Points on a hilly landscape, in no order, each with its height.
A climber steps from a point to the highest of its 6 nearest points, and stops where none of them is higher. Distance is the straight distance between rows; heights are no part of it.
Zaz (h 399): [ -5 -15  17 -30  19 -10  -5 -23  -5 -43 -29   1  -5 -16 -33 -11  57   7
 -18  14  44]
vozuk (h 577): [  2  -6  17 -22  24   3  -4 -20   5 -18  -6  -3  -7  -7 -26   7  37  -3
 -25  -7  27]
ked (h 474): [-13 -11  12  30 -47  22  39  29  -7  37  50   1   4 -46  33 -27 -49   5
  44  19 -40]
zep (h 584): [  0   7  23 -15  25   9 -11 -12   8   2  15   4  -6 -17 -15  19  19  -8
 -24 -22   5]
dadi (h 656): [ -2 -29  -8 -18  20 -12  -3 -25  -8 -39 -36 -15  -7  18 -25 -13  41  17
 -22  29  29]
mazup (h 635): [ -4 -14   9 -23  25  -4  -7 -25  -1 -28 -22  -7 -11   1 -27  -5  42   4
 -24   5  35]
Rusu (h 705): [  5 -28 -24  -4  16 -27  -3 -16   7 -27 -36 -22   0  37 -16 -11  16  14
 -17  25  17]
zokun (h 643): [ -3  29   9  10  -4  38 -13  10 -16  24  48  20  -3 -15  17  16 -13   3
  11 -22 -29]
sutuv (h 659): [ -6  23   9  16 -20  47   0  21 -28  27  53  29   1 -29  24  10 -22   6
  23 -13 -35]
patev (h 550): [ -1  15   1  -3  10  19 -10  -5  -3  13  18   4 -11   4   3  16  -1  -6
 -12 -22 -10]
zilur (h 226): [ -4  11  -9  21 -35  11  21  18  -5  32   8  -3   1  -5  34 -14 -42  -8
  30   2 -19]
Zik (h 732): [ -1  28  22  14  -6  38 -16  23 -23  20  67  39   6 -32  15  24 -10   5
  12 -24 -41]
div (h 589): [ -3  16  14 -10  21  17 -12 -12   1   8  16   5  -9  -4  -8  19  14  -7
 -19 -27  -2]
rizu (h 575): [ -2   4  22 -17  24   5 -11 -16   8  -8   6   0  -9 -15 -20  17  28  -6
 -24 -19  12]
kib (h 518): [  8  -7 -29   2   5 -20  -2 -10   7  -2 -26 -17   3  37   0  -6  -5   1
 -10  11   4]
doni (h 682): [  1  17  23  -5  20  20 -21   2   2   7  40  15  -4 -18  -6  32   3  -5
  -8 -37 -15]
Zezar (h 259): [ -9  19  -3  24 -32  31  14  14 -17  34  28   5  -2 -15  35  -4 -39  -2
  26   3 -27]
detaz (h 560): [  0   5  44 -18  29   3 -12  -6  15  -4  20   8   0 -34 -20  30  22 -13
 -19 -25  11]
kas (h 166): [ -3  22  -7  14 -12  28  -1   9 -10  26  19   3  -5   3  22   5 -22  -4
   6 -15 -23]
meb (h 678): [ 13 -12 -30   8 -21 -48   4  12  14  -9 -45  -4  17  44   0 -14 -17  -5
  16   9  -1]
vap (h 542): [  1   1  36 -22  29   1  -9 -12  15 -14  13   4  -4 -35 -24  24  28  -8
 -21 -19  21]
kegut (h 652): [ 10 -36 -36   8  10 -51  -2  -2  16 -32 -49 -19  10  45 -17 -10   6  11
   0  31  10]
Veru (h 43): [ -5  21  -6  19 -23  28  10  14 -11  32  19   6  -1  -4  30  -2 -34  -4
  18   0 -25]
Lizi (h 670): [  3  16  28  -6  24  17 -15  -1   6   3  39  13  -4 -23 -10  30   9  -9
 -13 -32 -10]
veg (h 619): [ -1  16  14  -4  17  18 -13  -9   5   7  29  10  -8  -8  -6  25   6  -6
 -17 -28  -9]
kizit (h 649): [  0  -6  -6 -15  19   2  -6 -18   0 -10 -14 -14  -9  19 -12  -2  19   0
 -25  -1  15]
dop (h 147): [ 12  -6 -27  12 -18 -32   8   7  12   8 -35 -11  13  37   9 -11 -26  -7
   9   3   0]
Gino (h 669): [  9  21  31  11   8  25 -28  31 -10  12  79  48  17 -45   4  45 -12   8
   9 -28 -37]
zot (h 553): [-11  13   2  25 -36  40  18  22 -22  31  37  11  -4 -27  35 -11 -40   5
  32   9 -35]
dube (h 231): [  4   3 -24   4   4  -6  -1  -8   7   3 -17 -17  -1  30   3  -3  -6   0
 -14   1   3]
zonom (h 607): [ -2  -6   8 -19  26   0  -6 -20   4 -17  -8  -9 -12   1 -22   2  32   0
 -25  -8  22]
veraf (h 609): [ -4  -8   6 -20  24  -3  -7 -23   2 -20 -13  -9 -10   3 -25  -1  32   2
 -25  -3  27]
gofis (h 707): [ -8  -5  27 -40  11 -21 -14 -13  -5 -55 -46  18   2 -40 -25  -8  70   8
  -1  26  59]
seban (h 668): [  2  -9 -16  -7  16  -4  -5 -21   1 -14 -21 -15  -6  25 -12  -5  19   4
 -24   5  14]
Fige (h 725): [ 12 -31 -33  12 -12 -63   0  13  14 -28 -49  -7  19  53 -10  -8  -7   4
  16  17   6]
sule (h 70): [ -2  -7  34 -32  21  -8  -7 -12  11 -25 -16   3   0 -35 -29   7  46  -4
 -17  -4  43]
gonob (h 710): [ 11 -32 -34   4   6 -42  -5  -2  13 -29 -43 -19   9  45  -9  -9   5  13
  -7  28  11]
fudi (h 385): [  6   9 -20  14 -24 -11  12  11   5  21 -16  -8   9  17  18 -14 -32  -8
  15   0  -7]
kud (h 482): [-11  -5   9  23 -49  16  40  26  -6  38  35   4   2 -38  33 -25 -51   1
  41  14 -34]
Difar (h 601): [ -8 -29  -3 -21  21 -15  -5 -24 -10 -49 -36  -9 -10   5 -28 -14  52  18
 -17  33  39]
Vin (h 125): [  9  -3 -30   7  -5 -17   2  -2   7   8 -30 -16   7  37   6  -8 -14  -3
  -4   6   0]
rok (h 538): [  3 -34 -27  -3  18 -30  -5 -15   2 -39 -44 -24   0  35 -22 -15  23  18
 -13  41  22]
sapi (h 502): [ -2  14  -9   3  11  12  -7 -10  -4  11   7  -6  -8  13   6   6  -3  -6
 -14 -17  -5]
vodig (h 684): [  0 -19 -10 -13  23  -9  -5 -22  -1 -27 -27 -16  -9  23 -19 -10  32  11
 -27  19  24]
pulo (h 611): [-10  17   5  24 -31  47  14  21 -29  34  54  19  -2 -33  31  -8 -34   8
  31   1 -38]
sasu (h 473): [  8 -39 -33   3  15 -44  -1  -9   9 -37 -47 -20   4  45 -18 -12  15  14
  -9  38  14]
dezur (h 733): [ 13 -22 -33   8  -7 -46  -1   8  15 -17 -43 -13  14  49  -4 -10  -9  -1
   4  17   3]
gupi (h 284): [  3  10 -20   8   0   3  -1  -2   3  16 -12 -14   1  26  12  -4 -12  -3
  -9  -5  -2]
bibo (h 471): [-14 -13  12  21 -53   5  49  26   2  36  29  -1   6 -34  25 -31 -53  -4
  44  12 -29]
guko (h 422): [ -3   0   1  18 -52 -13  37  27   8  29  -4  -3   8  -5  25 -26 -50 -16
  39   1 -15]
lam (h 634): [  6  -8 -23  -1  12 -10  -3 -11   3  -5 -24 -13  -3  31  -6  -8   5   4
 -18   6   9]
losik (h 680): [ 13 -13 -32   8  -1 -32   0  -1  10  -5 -37 -17  12  41  -1 -12 -12   3
  -4  15   7]
kof (h 442): [ -3  18 -12   4   0  13  -2  -2  -5  20   6  -8  -7  16  14   3 -12  -4
  -7 -11  -9]
tobas (h 195): [ -5  -8  28 -35  14 -17  -8 -16   2 -43 -35   9  -1 -38 -28  -5  61   3
  -6  16  56]
patep (h 742): [  4  20  33  -5  23  15 -18   5   9   6  44  18   0 -28  -7  38   2  -7
  -8 -34 -15]
Nofa (h 608): [ -1  12  30 -13  22  10 -14  -6  11   1  28   8  -6 -23 -14  28  17  -9
 -19 -26   1]
Kopob (h 558): [ -7  23   2  19 -24  43   6  15 -25  31  43  16  -5 -20  32  -3 -27   3
  24  -4 -33]
nisu (h 591): [ -1   4  -3 -11  19   8  -6 -17   0   4  -4 -11 -10  15  -9   8  11  -3
 -21 -11   6]
vuver (h 391): [  1  13 -14  19 -35  -3  19  16   1  30  -6  -5   9   5  25 -14 -42 -15
  23   2 -15]
Zape (h 397): [ -9   1   4  21 -49   8  39  25   1  34  18  -1   4 -23  31 -25 -54  -5
  40  10 -24]
ketud (h 722): [  9 -24 -33   2   9 -32  -3  -7  11 -17 -37 -21   7  43  -8 -12  -1   8
  -7  20   9]
feki (h 483): [ -9   6   4  26 -45  28  32  23 -13  36  33   3   1 -30  38 -18 -49   1
  39  12 -32]
Vuro (h 512): [ -4  26   7   5   4  33 -11   3  -9  24  35  12  -8  -7  13  18  -6  -5
  -1 -27 -21]
lin (h 129): [ -5  -7  28 -35  17  -9  -9 -17   0 -37 -26   4  -5 -31 -28  -4  57   2
 -14   9  52]
Par (h 291): [  9 -43 -36   6   3 -69  -4   5  13 -44 -53 -12  15  50 -19  -9   4   8
  18  31   4]
zamab (h 401): [  1  17 -17   8  -7   7   3   1  -1  22  -1  -7  -3  17  19   0 -21  -4
   0  -6 -11]
Boki (h 239): [ -4  21  -8  13 -17  19   7   7  -5  31   6  -1  -2   7  29  -5 -30  -7
  13  -2 -19]
Sedak (h 149): [ -1 -10  30 -31  22  -8  -7 -17   4 -31 -16   3  -3 -27 -28   4  50  -2
 -18   0  41]
Nidi (h 699): [  7  18  36  -1  22  14 -22  11   7   4  56  27   8 -39  -6  45  -2  -4
  -6 -30 -20]
Kude (h 303): [ -6   1   2  22 -50   3  33  23   1  31  12  -3   9 -16  29 -23 -49 -11
  37   9 -20]
Peka (h 396): [-10 -13  17 -35  15 -15  -9 -19  -8 -56 -42   8  -8 -23 -28 -16  66  12
  -4  27  54]
Nom (h 576): [ -3 -24   1 -24  19  -9  -5 -25  -6 -43 -35  -7 -11  -1 -29 -12  51  14
 -16  21  40]
nade (h 370): [  5   0 -18   1   9  -2  -5 -13   3   5 -13 -15  -3  27  -2  -2   1   1
 -18  -2   6]
Rurep (h 688): [  5 -15 -20  -6  17 -13  -3 -17   3 -15 -26 -18  -6  30 -14  -9  15   9
 -21  16  13]
mino (h 687): [  1  24  22   3  15  27 -18   8  -3  14  51  23   0 -25   3  31  -4  -6
   3 -35 -26]
Foz (h 242): [  7   1 -22  11 -26 -26  15  14   9  13 -31  -6  14  28  16 -16 -30 -12
  20   2  -2]
zuda (h 402): [  4   2 -12  11 -44 -22  25  23  10  20 -21  -2  12  10  19 -22 -40 -15
  31   1  -7]
vobam (h 694): [  4  21  37   6  14  23 -23  23  -2  14  69  39  12 -42   3  43 -10  -1
   6 -31 -31]
Fili (h 648): [ -6  29   8  17 -12  42  -5  19 -25  25  50  25  -5 -21  22  13 -19   1
  15 -20 -37]

Where does a climber stop that starts at each point below?
Boki => patep
fudi => Zik
vozuk => dezur
vuver => Zik
zamab => dezur
zilur => Zik
Kude => Zik
dube => dezur
gupi => dezur
